Each row is a point on a landscape with many peaks, with its height.
From any point a climber steps to the highest of the 4 points nearest to it. It stops when none of these is higher. Distance is the straight distance between rows; heights are no part of it.
Vis: 7 -24 25 18 4 -8 6 -1 -34 -21 -15 -17 0 48 -30 -12 2 -49 2 -10 2 3 -11 -28 -28 38 -11 -38 5 -2 -6 12 20 -8 -17 -30  height 44.0
Pumep: 2 24 36 34 6 16 -41 41 -6 -7 -1 27 5 11 -13 15 0 -42 8 -27 -3 21 -4 2 -17 -19 41 12 -20 -14 14 -4 6 22 -16 -8  height 60.5
viv: 13 14 10 -19 0 14 -41 -14 -19 -1 -11 38 38 -27 35 -10 12 3 4 28 12 10 -7 14 -5 -41 65 34 -11 15 17 -18 10 17 -16 -9  height 35.4
rova: -16 7 -29 10 -10 21 47 -2 26 1 -25 -19 10 17 8 -17 9 22 -24 49 16 -21 -16 -5 59 57 -13 -24 -5 9 10 7 35 8 -3 -27  height 66.6
veg: -1 40 -25 -18 -14 -3 -33 -31 -9 27 4 -4 -9 -44 24 14 -12 36 -3 3 -1 22 13 16 -5 -17 14 50 -26 9 -1 -4 -14 19 3 48  height 23.2
nek: 2 -8 4 -12 9 -18 12 24 29 15 14 -16 -16 -15 6 25 12 14 4 -5 -2 -14 12 19 16 -6 -39 22 -9 0 -29 -30 -33 -14 24 21  height 26.1
Zor: 9 -4 8 17 -9 -20 -20 3 -24 5 27 8 -39 -1 -52 7 -13 -21 23 -54 -10 3 35 18 -45 -25 -14 7 -3 -33 3 4 -13 -18 16 28  height 15.5
vud: 3 -17 35 12 -1 -23 -2 -3 -31 -22 -23 -16 -5 37 -40 -6 -9 -52 2 -12 -5 -2 -3 -15 -36 19 -4 -35 -2 -5 11 -2 16 -26 -18 -20  height 47.3
meka: 23 -24 8 0 4 -43 5 -18 -17 -21 20 -9 -22 24 -42 -20 -17 -22 1 -35 5 -8 32 -10 -38 -2 -35 -29 28 -6 -10 -8 -15 -40 4 7  height 16.6
ses: 11 27 7 49 -5 27 -12 0 -10 -14 5 52 14 -6 3 1 11 -18 55 19 6 43 -1 20 -29 -55 61 21 -12 20 41 -17 9 14 -31 -4  height 33.5
bap: 18 33 24 34 -19 9 -28 -6 -11 16 -3 37 0 -21 11 7 19 3 24 -3 -19 37 10 26 -12 -36 55 9 -15 -10 22 0 5 24 -21 8  height 56.9
leze: -11 16 -7 -26 6 3 -15 4 23 14 5 -26 -21 -15 10 17 -23 52 -11 2 3 -9 9 23 21 -5 -27 53 -25 18 -12 -17 -18 16 14 35  height 26.4
Silez: 13 28 22 20 -5 2 -39 10 -9 18 0 51 18 -17 15 7 11 0 11 1 -12 25 1 17 -11 -40 61 21 -26 -17 10 -8 1 29 -21 5  height 69.7
vukog: 40 -33 5 2 7 -28 24 -31 -5 -11 26 10 -20 34 -50 -13 -20 8 9 -46 8 3 47 -24 -34 -3 -42 -31 34 12 -1 -10 -23 -45 -11 3  height 6.3
potam: -2 -57 -21 -11 13 -17 44 -10 21 7 25 -16 -19 27 -23 -17 9 10 8 -20 9 -6 8 -14 -9 16 -40 -46 32 19 -8 20 -10 -32 20 5  height 32.1
Nur: 2 16 3 -3 5 -5 -5 23 3 -8 -9 -2 14 -14 18 21 -14 -7 6 -9 -19 -8 -3 4 10 13 8 17 -5 -19 -10 6 -19 -5 -5 -2  height 48.9
gama: -12 0 -4 -24 4 27 -31 -2 15 -29 -24 -14 24 -7 11 -13 -9 18 -22 42 19 -30 -28 4 51 -11 16 31 0 14 23 -16 16 -4 -6 -21  height 53.5
fulor: -2 -17 1 -5 4 -17 36 11 7 -4 10 -16 -12 10 2 -1 -13 -32 -7 -21 -10 -13 -7 -10 1 15 -41 -22 23 4 -9 7 -18 -16 4 -5  height 52.2
palen: -2 0 8 10 0 -18 -5 21 -7 9 32 -3 -23 -15 0 24 1 -14 -4 -26 -21 -14 15 8 4 -16 -28 9 -3 -19 -13 -8 -26 -15 15 17  height 57.4
vife: -4 24 -37 -28 -3 14 -41 -33 0 10 -4 5 -17 -37 21 -28 -25 38 -15 22 -4 12 19 25 -7 -21 7 63 -10 0 -5 6 3 35 17 50  height 13.7
fesag: 4 47 15 26 -38 -12 -15 -13 -36 35 6 23 -10 -41 4 22 8 23 12 -6 -22 53 13 21 -7 -45 54 16 -24 -22 5 13 -10 21 -7 19  height 37.8
keka: -2 -45 -22 -25 5 -20 51 10 58 17 -1 -13 -26 6 4 7 4 43 14 20 4 -11 14 -14 23 4 -64 -30 -10 23 -33 -4 -6 -25 36 8  height 21.2
Tesuv: 39 -31 16 10 -25 -33 33 -39 -31 -22 -3 -27 -5 48 -72 -1 -32 0 15 -26 8 -2 23 -28 -38 1 -33 -44 19 18 9 5 -3 -44 -8 -21  height 69.8
zod: -1 -17 0 -23 -4 -11 36 10 32 11 12 -19 -23 1 12 25 -2 27 -1 3 -6 -20 8 -1 30 -1 -57 9 7 2 -35 -16 -16 0 14 15  height 22.4
Pez: -26 -2 -5 -36 2 32 -31 -1 -3 -29 -23 10 32 -13 25 -16 7 27 -21 42 28 -12 -27 14 20 -12 32 37 -13 14 17 -17 21 10 5 -17  height 48.8
Ven: -25 1 -20 3 -10 15 40 12 20 1 -17 -32 0 20 8 12 -2 22 -11 32 3 -20 -23 -14 57 43 -31 -16 5 11 -11 10 11 3 9 -6  height 69.6
nedu: 1 11 13 16 12 31 -37 9 -11 -16 4 38 27 -8 27 -4 15 -2 13 21 8 7 -8 11 3 -33 58 16 0 9 27 -6 13 12 -15 -11  height 42.9
liret: -20 -15 -38 9 -7 14 59 1 25 8 -10 -23 -6 29 -7 1 6 23 10 20 9 -13 -5 -20 25 49 -48 -43 15 13 0 28 25 6 28 -8  height 61.4
mag: -19 -2 -37 8 -10 19 54 -8 27 11 -16 -27 6 28 6 -6 16 12 -10 36 2 -19 -11 -15 48 62 -28 -30 4 11 5 17 25 6 8 -13  height 66.7
kup: 19 -27 0 16 -2 -14 31 -39 -24 -9 -2 -28 2 34 -33 -18 -11 -27 9 -16 -3 -9 11 -27 -38 43 -36 -53 35 10 -7 28 5 -21 3 -17  height 63.0
nof: -2 14 10 -10 2 27 -18 6 7 -4 -7 11 31 -14 26 5 6 5 -11 24 16 -12 -21 2 20 -13 43 29 -4 10 18 -23 5 4 -14 -17  height 49.8
bune: 14 27 0 21 -8 2 -36 -3 -15 5 -14 49 25 -18 29 -8 17 -1 39 23 9 29 1 28 -23 -58 72 35 -14 7 18 -15 18 9 -25 7  height 37.5
laso: 9 -17 -3 -13 23 -29 32 6 9 9 22 -17 -21 6 -7 7 -8 -13 -2 -31 -2 -10 9 0 -9 -4 -36 -7 22 9 -13 -19 -33 -28 10 7  height 37.9
lidi: -9 24 25 8 -1 -6 -19 26 -3 5 7 8 1 -2 4 26 -4 -24 -2 -24 -14 -13 0 10 -6 -6 3 9 -8 -22 -15 -3 -5 2 3 -10  height 49.5
karid: -12 4 29 23 23 14 -13 38 -3 -23 2 16 9 20 -11 8 6 -42 -4 -15 13 4 -22 -21 -13 3 28 -8 -8 -2 11 -14 11 13 -13 -28  height 61.5
niver: -13 1 -4 -10 -16 0 18 28 17 -10 -6 -18 -4 3 14 15 -1 -2 -13 9 -3 -23 -21 -5 36 23 -32 -2 6 7 -15 5 -5 -8 7 -7  height 65.0
Kapip: -12 11 -16 -19 -4 11 20 8 20 -14 -23 -25 6 2 17 8 -11 20 -22 21 0 -29 -22 -3 47 24 -20 14 4 15 2 6 13 -6 5 -1  height 67.2
Rog: -5 -34 -30 7 9 3 54 -5 5 8 6 -35 6 24 -10 -18 12 5 3 8 1 -2 -2 -22 -5 61 -47 -63 25 9 0 28 13 2 20 -10  height 42.8
Zitap: 2 -22 5 5 14 -27 19 5 -12 -8 31 -6 -23 12 -26 -2 -9 -32 6 -38 -12 -5 7 -12 -24 -2 -35 -15 28 -9 -5 -4 -13 -28 -1 10  height 24.5
reru: -8 8 -34 -33 -12 18 -46 -19 2 -11 -10 -2 -9 -35 16 -21 -25 32 -24 18 -14 2 8 22 8 -23 12 60 -14 -1 10 1 5 32 15 30  height 24.7
Tikif: 5 26 28 43 -13 16 -39 20 -4 19 18 54 1 -11 5 11 12 -26 30 -19 -10 56 4 8 -26 -43 56 -4 -20 -20 25 -4 8 23 -25 -4  height 34.7
Fabiv: 3 -1 9 5 14 -14 -1 14 -11 -1 25 6 -10 3 -9 12 -11 -44 4 -33 -27 -5 -8 8 -15 -1 -13 -14 6 -21 -11 2 -6 -5 -8 -2  height 39.8
nebun: 7 25 -29 -28 -4 3 -46 -38 -11 1 -16 15 -1 -50 39 -28 -8 40 -17 31 -5 24 9 27 -14 -24 36 42 -11 -2 0 -3 1 36 0 27  height 13.5
gova: -14 16 13 6 13 31 -16 17 3 -7 -3 16 40 12 26 0 3 -9 -9 10 22 -7 -46 -5 29 -11 34 13 2 9 4 -4 0 0 -14 -33  height 56.6
talom: 4 -22 11 19 -11 -33 17 2 -35 -32 5 -13 -17 28 -43 -13 -6 -46 9 -22 -3 -3 -5 -18 -30 18 -24 -33 19 -5 1 11 13 -22 8 -18  height 39.2
Luf: 12 -69 -17 -13 22 -18 44 -16 41 1 26 -5 -11 26 -11 -26 4 25 -5 -20 5 4 28 -31 -5 3 -56 -49 24 7 -20 10 -19 -30 19 4  height 21.5
Kiso: 20 -40 -20 5 2 -16 41 -31 -14 -10 13 -24 -11 27 -32 -20 -3 -6 4 -23 6 -3 13 -33 -31 32 -48 -58 44 25 -9 19 1 -33 6 -1  height 42.0
nado: -1 -27 -22 -10 1 -6 45 -7 -1 3 19 -30 -7 15 -12 -12 4 -11 9 -2 -2 -9 -6 -20 -5 38 -51 -47 32 20 -10 23 3 -18 21 -8  height 39.6
sipok: 11 32 25 35 -2 16 -33 17 -1 -5 9 56 3 -8 7 0 23 -22 37 0 3 45 -2 19 -21 -45 61 4 -29 9 38 -11 12 21 -35 0  height 36.3
bomu: -6 8 -20 -33 0 21 -43 -10 8 -12 -16 -5 8 -29 20 -14 -25 32 -22 29 -7 -6 -2 20 12 -14 17 53 -15 0 6 -7 6 18 8 24  height 34.3
suli: 3 3 4 13 1 -21 -20 4 -21 36 32 -2 -30 -10 -15 19 8 -23 23 -44 -20 -3 23 19 -16 -26 -15 3 -1 -36 -9 -2 -24 -17 4 20  height 35.0
fizi: 1 -14 38 18 -3 -19 0 7 -30 -30 -7 -28 11 55 -39 -15 -2 -57 -4 -11 4 8 -6 -27 -29 21 2 -39 -9 -6 8 -5 28 -20 -12 -24  height 46.8
Pali: 19 -21 10 17 7 9 16 -33 -31 -4 -4 -37 17 42 -43 -22 12 -32 -2 0 -2 -11 15 -30 -33 61 -27 -67 13 16 15 30 20 -12 -12 -30  height 35.3
kapi: -2 -26 -5 -5 15 -15 51 -4 1 -7 15 -15 -13 25 -23 -18 -2 -13 -5 -25 7 -11 4 -24 -22 21 -44 -40 38 16 -12 15 -9 -33 17 -6  height 34.6
Reg: 5 17 5 -4 -3 -5 -9 6 -9 30 26 0 -7 -35 1 41 -7 2 7 -26 -16 -5 18 21 -5 -17 3 24 -18 -9 -20 -18 -34 6 9 24  height 34.9
Kif: -17 -9 -7 6 5 -1 35 6 -5 1 -8 -23 10 14 1 -12 10 -18 -21 -4 0 -7 -24 -26 4 66 -15 -41 18 0 -11 21 6 0 -6 -18  height 61.1
Fami: 0 8 -25 -35 7 6 -57 -32 -14 -6 -28 19 18 -37 33 -30 -1 20 -11 34 -4 13 -4 31 -17 -32 36 49 -15 0 13 -12 9 49 -8 18  height 13.6
Nupal: 17 36 12 21 -12 -4 -37 -15 -5 13 -10 44 7 -29 20 -5 27 13 24 14 -5 42 12 19 -20 -46 74 20 -23 -9 22 -3 13 7 -32 -9  height 48.2
Mebu: -8 -12 -9 -9 -3 -3 52 10 17 0 1 -19 -15 12 3 13 -1 -13 -4 -7 -3 -13 -17 -9 24 29 -45 -16 26 13 -22 -4 -4 -14 3 -5  height 60.8
Tatem: -21 3 -1 -17 9 32 -27 -1 3 -16 -15 1 34 -1 19 -22 5 7 -15 42 41 -24 -39 0 28 -1 41 28 -9 10 24 -15 28 1 -7 -23  height 53.2
rek: 20 45 0 7 -27 -18 -37 -27 -28 35 -10 9 1 -44 18 9 1 28 6 2 -13 24 19 20 -11 -40 50 31 -25 -8 1 10 -8 26 -9 17  height 30.5
mar: -23 -18 -30 -49 22 21 -38 -7 -24 -34 -30 16 11 -34 23 -31 6 22 -5 54 23 5 -25 25 -16 -34 35 37 -6 16 18 -19 31 23 12 5  height 35.1
sunud: -10 -2 39 24 1 -12 -27 33 -23 -23 -1 10 -12 19 -26 17 -1 -38 3 -28 -10 17 -2 -4 -37 -2 10 -10 -20 -28 0 0 17 3 -11 -11  height 66.0
bag: -11 -3 -19 26 9 9 31 7 9 1 -16 -18 5 35 7 -12 13 -4 -21 29 14 -13 -15 -17 29 65 -10 -43 8 0 2 13 23 8 -4 -29  height 61.0
Zonos: 25 -28 13 11 7 -33 9 -9 -9 -10 33 2 -29 20 -52 -13 -13 -4 2 -59 6 3 50 -3 -44 -29 -36 -3 9 -11 -2 -17 -33 -28 4 14  height 5.6
vik: -10 32 -25 -29 -9 13 -30 -12 -1 -10 -8 -9 -3 -24 12 0 -28 52 -20 12 -8 -18 9 30 21 -8 -9 55 -13 13 -6 -7 -6 20 11 26  height 36.7
ronot: 2 45 -14 -1 -33 -15 -23 -49 -26 23 -14 3 -15 -41 24 -1 -10 37 -13 10 -15 41 -4 14 -11 -43 42 37 -21 -19 -11 14 -8 22 -1 32  height 17.9
Ketaf: 2 -22 -19 19 9 11 27 -7 -3 8 0 -33 15 23 -28 -27 6 -26 -3 5 -1 -9 13 -25 -30 83 -30 -67 29 8 3 30 28 -9 1 -20  height 50.9
zenun: -10 -45 -36 -19 10 0 62 -21 49 23 11 -22 -6 38 -8 -13 28 35 20 10 6 -14 15 -18 25 32 -61 -52 3 30 -9 30 20 -6 37 10  height 31.7
mul: 14 35 11 25 -15 -5 -14 -15 -16 33 11 16 -5 -27 -2 32 8 13 24 -4 -18 18 8 13 7 -33 40 21 -26 -31 -1 2 -12 20 1 12  height 43.3
Veb: 1 27 -13 -19 -8 7 -23 -14 -4 14 -9 -9 8 -43 20 14 -23 33 -4 5 -6 1 12 35 10 2 9 56 -17 2 -2 0 -14 26 5 25  height 30.1
vaka: 9 -22 8 4 10 -17 25 -15 -17 -14 -7 -19 1 20 -32 -21 3 -37 -6 -5 7 -1 -8 -20 -18 45 -24 -51 21 7 -3 18 12 -9 5 -14  height 44.2
Det: -6 3 28 15 -2 -14 -20 28 -16 -7 26 11 -32 4 -33 10 -12 -39 9 -36 -15 4 23 16 -37 -17 -10 -6 4 -21 -5 8 -16 -5 5 16  height 28.5
vukit: -19 -38 -29 -8 5 -2 66 -5 30 5 -1 -24 -13 31 -5 -8 9 28 15 15 1 -21 1 -14 24 30 -60 -51 21 16 -13 19 5 -13 29 0  height 49.7
zem: -7 -38 -16 -19 12 -21 61 9 38 8 19 -17 -26 12 0 1 12 14 8 7 -2 -8 7 -15 28 13 -52 -24 16 17 -24 -5 -8 -17 28 10  height 40.0
Runa: -18 -6 6 8 9 17 26 23 11 -9 -5 -7 9 12 8 2 8 -12 -28 13 8 -8 -31 -15 16 35 3 -18 19 8 -6 -6 9 5 -12 -32  height 58.4
semu: -3 29 24 35 7 27 -30 24 -6 -7 2 56 20 -2 10 3 3 -17 15 3 13 16 -11 9 -8 -40 61 4 -21 14 24 -14 -10 17 -24 -3  height 38.6
Fored: -5 -55 -14 -22 14 -2 51 -8 44 14 7 -14 -14 34 -9 -8 21 30 9 8 11 -6 19 -18 17 19 -59 -49 10 20 -16 15 -3 -20 49 9  height 27.5
gedov: 10 30 5 -1 -7 -5 -14 -5 -16 43 2 1 -7 -33 13 33 -2 16 18 -12 -20 18 27 22 -6 -9 19 27 -21 -15 -16 7 -37 7 8 23  height 34.1
Zuze: -23 -17 -21 -18 -8 -6 40 1 46 4 -16 -18 -15 22 8 12 -6 36 6 9 -2 -17 1 -19 36 25 -58 -23 5 16 -24 0 6 -13 20 8  height 41.8
pifir: -6 20 26 26 15 4 -22 27 0 12 1 24 8 -11 16 22 0 -24 -8 -15 -7 -2 -12 0 -2 0 36 11 -10 -21 7 1 -7 10 -11 -6  height 57.2
muron: -16 7 6 -1 10 23 10 23 6 -15 -6 -15 29 12 14 -13 11 2 -35 19 25 -16 -45 -10 38 8 19 11 7 -3 3 -6 11 0 -12 -31  height 62.8
bez: -10 -6 -8 33 11 11 27 9 1 4 -4 -19 4 37 -3 -22 17 -33 -23 6 4 -14 -15 -36 -8 59 -20 -46 14 6 7 13 19 7 -8 -24  height 69.5
zede: -2 -23 3 -11 5 -20 38 13 11 5 13 -8 -18 1 -1 10 -5 -13 -3 -26 -6 -19 -4 -17 6 6 -43 -18 24 1 -26 4 -18 -24 5 7  height 48.0
Subog: -5 -15 -2 13 8 -7 18 0 -16 -17 -14 -25 8 37 -22 -20 13 -52 -6 -3 15 -9 -6 -30 -17 51 -14 -44 15 -8 7 6 27 -8 -10 -30  height 54.3
fedib: -5 14 -2 -33 -6 23 -12 0 2 0 2 0 10 -15 15 21 -29 11 -11 11 -2 -23 -19 12 34 1 -1 34 -10 4 3 3 -8 7 6 4  height 60.1
fitu: 14 -30 16 14 -2 -22 23 -7 -18 -15 6 -19 -16 19 -53 -9 -17 -22 5 -25 -5 -12 1 -23 -32 7 -34 -34 21 -2 -14 12 -5 -28 2 -9  height 32.3
mup: -11 7 17 -4 1 -1 11 26 2 -9 -5 -4 -1 5 6 17 -9 -24 -23 -14 -2 -7 -15 -15 16 22 0 -7 15 -7 -12 20 -4 -3 -11 -14  height 54.4
doguv: 0 15 -25 -25 4 1 -47 -21 -15 -10 -24 31 29 -44 34 -32 11 28 2 32 9 13 8 31 -10 -45 63 36 -8 10 13 -6 23 23 0 -1  height 25.5
solas: 0 2 -3 7 -7 23 -32 -4 -23 -11 -14 31 32 -21 32 -16 16 3 41 45 15 10 -1 31 -29 -53 73 38 2 34 20 -16 21 6 -19 -8  height 32.2
ruka: -14 9 -13 -34 -2 16 2 7 24 -13 -18 -12 9 -1 16 7 -4 17 -26 11 4 -21 -27 10 45 15 -14 22 -8 5 3 -2 -1 -3 -3 -5  height 65.4
beti: 13 26 23 41 -8 2 -25 3 -13 19 0 26 -8 -14 -5 22 16 -26 21 -30 -21 29 10 20 -9 -17 18 -5 -24 -38 1 6 2 18 -3 9  height 45.0
vaza: -3 -12 27 18 1 -14 13 8 -19 -20 -2 -11 -9 27 -24 2 -13 -41 -12 -29 -5 -9 -6 -19 -21 16 -28 -32 22 -10 -12 11 0 -23 -9 -10  height 43.8
razun: -11 12 33 30 15 23 -27 20 5 -9 3 21 14 16 7 13 4 -36 0 -9 19 6 -27 -14 -10 -17 40 6 -2 1 20 -9 -5 2 -21 -22  height 68.3
Nitod: 24 15 10 -6 9 7 -27 3 9 2 -9 29 27 -14 23 3 7 0 5 9 -5 -5 -17 4 13 -15 41 20 -8 -3 11 -4 -2 6 -16 -16  height 43.7
pozaf: 16 -32 13 -2 13 -38 13 -5 -5 5 32 6 -34 4 -24 1 1 -12 8 -36 6 -8 27 -10 -13 -17 -37 -9 26 -9 -8 -19 -25 -33 9 10  height 23.0
Pul: -16 0 -10 -41 -1 22 -39 -2 -1 -13 -23 -5 19 -8 16 -2 -13 40 -20 33 11 -21 -27 12 35 -9 13 40 -5 4 14 -8 8 11 2 -4  height 49.3
Seban: -10 -11 -49 24 0 20 46 -6 25 8 -3 -29 11 19 -6 -10 20 12 3 22 -3 -15 8 -13 29 85 -30 -52 10 1 2 28 39 13 13 -6  height 59.9
Gituf: -14 -4 -14 -23 6 39 -28 0 -18 -11 -20 12 40 -23 28 -25 12 7 12 41 30 -3 -19 24 -7 -27 47 35 4 24 18 -23 22 7 0 -17  height 40.8
gubis: 10 31 10 12 -7 7 -31 -13 1 2 -5 31 10 -25 28 -4 16 11 6 7 -16 6 11 15 -15 -28 47 30 -14 -13 16 -6 -2 21 -20 9  height 46.2
zosa: -2 48 2 34 -47 -13 -17 -19 -28 30 0 25 -18 -28 -7 26 16 30 27 -6 -27 74 2 5 -4 -58 55 -8 -38 -29 8 11 -6 18 -13 19  height 39.3
Sokes: 12 10 9 -20 3 -7 0 8 24 23 14 -12 -11 -25 14 31 -17 10 2 -5 -11 -9 13 12 14 0 -27 25 -10 1 -26 -16 -24 -3 5 22  height 29.9
mozis: 0 19 19 -6 7 0 -14 21 8 -8 -8 5 23 -3 26 21 -8 -4 -11 2 7 -9 -31 -3 26 7 8 12 -12 -7 7 5 -1 9 -15 -16  height 50.6
zop: 1 10 20 33 -25 -18 -12 -4 -25 25 45 11 -23 -26 -23 27 16 -23 28 -53 -6 18 23 24 -29 -38 4 -1 -10 -40 4 7 -22 -1 16 31  height 24.2
betot: -15 2 -16 -17 1 2 29 24 24 5 -18 -26 -6 11 17 22 -3 14 -19 13 5 -30 -3 -8 24 24 -38 -2 5 15 -16 -7 -6 -2 12 2  height 65.9
nafo: 7 35 -8 -16 -10 5 -35 -26 -9 15 -12 16 15 -42 32 7 -15 27 -7 10 -11 13 11 28 -2 -20 31 43 -22 -6 -3 -4 -13 30 -8 20  height 22.2
Met: -24 -1 -6 9 -3 28 32 16 15 -7 -11 -20 15 9 13 5 15 0 -30 24 17 -17 -35 -20 46 39 -8 -22 8 2 1 0 13 13 -18 -35  height 59.4
denuz: 10 -47 -13 -16 19 -36 33 -1 30 15 24 -4 -21 19 -11 -11 8 10 -5 -16 1 -13 24 -6 -5 -10 -46 -22 19 0 -19 -12 -33 -40 11 19  height 29.2
Kez: 9 20 -4 -18 -1 11 -37 -4 -5 -12 -14 12 17 -32 29 -3 -12 27 -8 29 2 5 -4 14 2 -12 42 48 -6 7 2 -8 3 12 5 8  height 34.2
kuf: -2 19 12 6 -6 -4 -17 11 -1 20 10 -1 -3 -29 10 31 -4 3 10 -19 -15 -12 17 27 1 -11 4 19 -8 -31 -14 -6 -20 14 -1 18  height 40.7
niz: 31 -27 15 18 -19 -7 26 -23 -36 -19 -3 -30 3 44 -57 -21 -1 -35 10 -8 -3 -2 8 -29 -30 49 0 -49 8 5 7 9 21 -40 -12 -28  height 22.6
Loza: -7 7 -1 -6 15 33 -25 8 -5 -13 -7 24 37 -3 25 -14 9 7 4 27 29 -7 -27 9 8 -34 47 37 5 28 21 -21 8 -2 -9 -30  height 44.7
nava: -10 12 -15 -42 -12 21 -25 -9 11 -18 -20 -8 1 -23 11 -6 -27 36 -16 31 2 -26 -7 9 24 -7 4 56 -17 11 1 -4 2 17 17 24  height 43.2
fege: -2 5 15 21 11 24 -28 30 7 -2 -4 25 29 -7 25 9 -4 0 -3 12 2 -10 -9 -4 17 -15 39 17 -10 4 7 -7 -1 11 -14 -15  height 49.6
zoko: 47 -60 10 -3 7 -44 25 -28 6 -11 28 10 -22 23 -58 -22 -19 11 -3 -42 23 5 55 -30 -36 -10 -34 -37 14 -2 -3 -11 -34 -35 -2 -3  height 1.2
gigog: 7 34 -32 -28 -16 -2 -31 -46 -12 19 -24 6 -1 -50 21 -30 -18 37 -29 17 -16 25 10 16 -12 -26 21 56 -10 -8 14 -2 -5 37 5 38  height 59.3
fuma: 10 -6 29 9 -2 -12 -7 12 -19 -25 0 -6 -23 23 -44 -7 -4 -50 -2 -36 -18 -2 3 -8 -29 4 -16 -17 13 -26 0 -3 2 -25 1 -4  height 57.8
lapop: 2 6 -3 -26 14 24 -25 -9 11 -20 -19 7 31 -18 27 -12 -7 20 -17 33 20 -10 -18 14 14 -8 38 46 -9 6 21 -9 13 15 -7 -6  height 43.6
podu: -1 -28 -13 -16 4 -21 37 7 31 2 20 -14 -14 11 -6 3 12 -1 12 -6 5 -10 1 -18 11 12 -50 -23 21 18 -24 0 -22 -23 19 6  height 48.4
dep: 14 -62 -6 -33 21 -22 47 3 60 5 18 0 -29 14 -12 -17 14 35 6 -3 -2 9 27 -21 10 -1 -58 -36 12 6 -30 1 -14 -33 26 11  height 57.0
kazek: -3 27 -2 -23 -2 1 -3 11 13 21 14 -15 -13 -26 7 27 -21 26 -5 -16 2 -11 13 31 22 -25 -11 34 -13 -1 -16 -16 -23 12 14 18  height 29.8
Vilup: 9 32 18 20 -12 -7 -40 1 -2 12 1 27 8 -24 14 24 -1 -7 13 -11 -12 24 7 13 -3 -29 41 20 -25 -26 14 3 -10 21 -10 13  height 54.2
Mor: -32 0 -10 -23 -1 36 -2 -2 7 -21 -20 -15 18 17 8 -26 11 18 -29 50 31 -34 -27 0 43 14 23 17 -15 5 25 -16 28 -4 -9 -32  height 57.6
Sife: 20 31 -2 -14 -4 12 -48 -27 -15 11 -15 34 20 -35 33 -12 7 34 2 29 -2 27 12 25 -13 -27 50 39 -20 -2 10 -2 13 22 -20 11  height 26.0
tad: 6 34 5 42 -33 -17 -15 2 -24 43 11 27 -26 -28 -4 30 11 1 23 -25 -30 73 9 16 -4 -40 37 -6 -32 -38 7 20 -4 23 -11 23  height 41.0
femef: -2 2 30 25 12 -1 -22 26 -7 -12 -3 14 7 4 1 11 4 -42 -7 -24 -18 11 -10 -7 -9 -1 19 -3 -4 -24 -4 -6 -6 13 -18 -5  height 57.1
nop: -19 11 28 19 14 6 -4 33 -7 -10 -4 7 7 17 -2 1 4 -41 -17 -17 2 -4 -28 -18 1 12 13 -7 1 -17 -2 3 9 8 -17 -33  height 58.5
zekef: -3 -4 46 17 -4 -4 -23 25 -22 -31 -11 -7 -7 37 -27 -7 0 -63 3 -13 2 13 -14 -9 -29 3 -1 -9 0 -20 9 -7 14 -11 -10 -17  height 57.3
Buko: -8 -1 -4 -5 1 -20 25 22 11 -2 7 -14 -11 -8 11 28 -13 -9 -4 -19 -19 -16 4 -2 20 8 -30 2 9 1 -22 -5 -22 -17 10 12  height 57.9
Dorib: -12 -37 -37 -1 1 6 55 -15 28 21 13 -19 -7 21 -11 -5 18 9 11 5 4 -6 10 -28 11 49 -52 -48 14 21 -13 36 11 -3 23 7  height 49.9
gupo: -3 19 -20 -40 3 8 3 5 31 5 -8 -21 -20 -6 8 27 -20 44 -14 8 5 -18 15 13 32 5 -29 46 -17 13 -15 -18 -22 17 17 20  height 26.8

Two climbers start at each pair of points below. Name the first point that both come to, or write -.
zem / nado => liret
leze / reru => nava
Veb / bomu => nava
mar / viv => muron

Where does a climber stop that starts at each point below?
zoko => Ven
gupo => muron
Gituf => muron
solas => muron
Zonos => Ven
Zor => Ven
potam => Ven
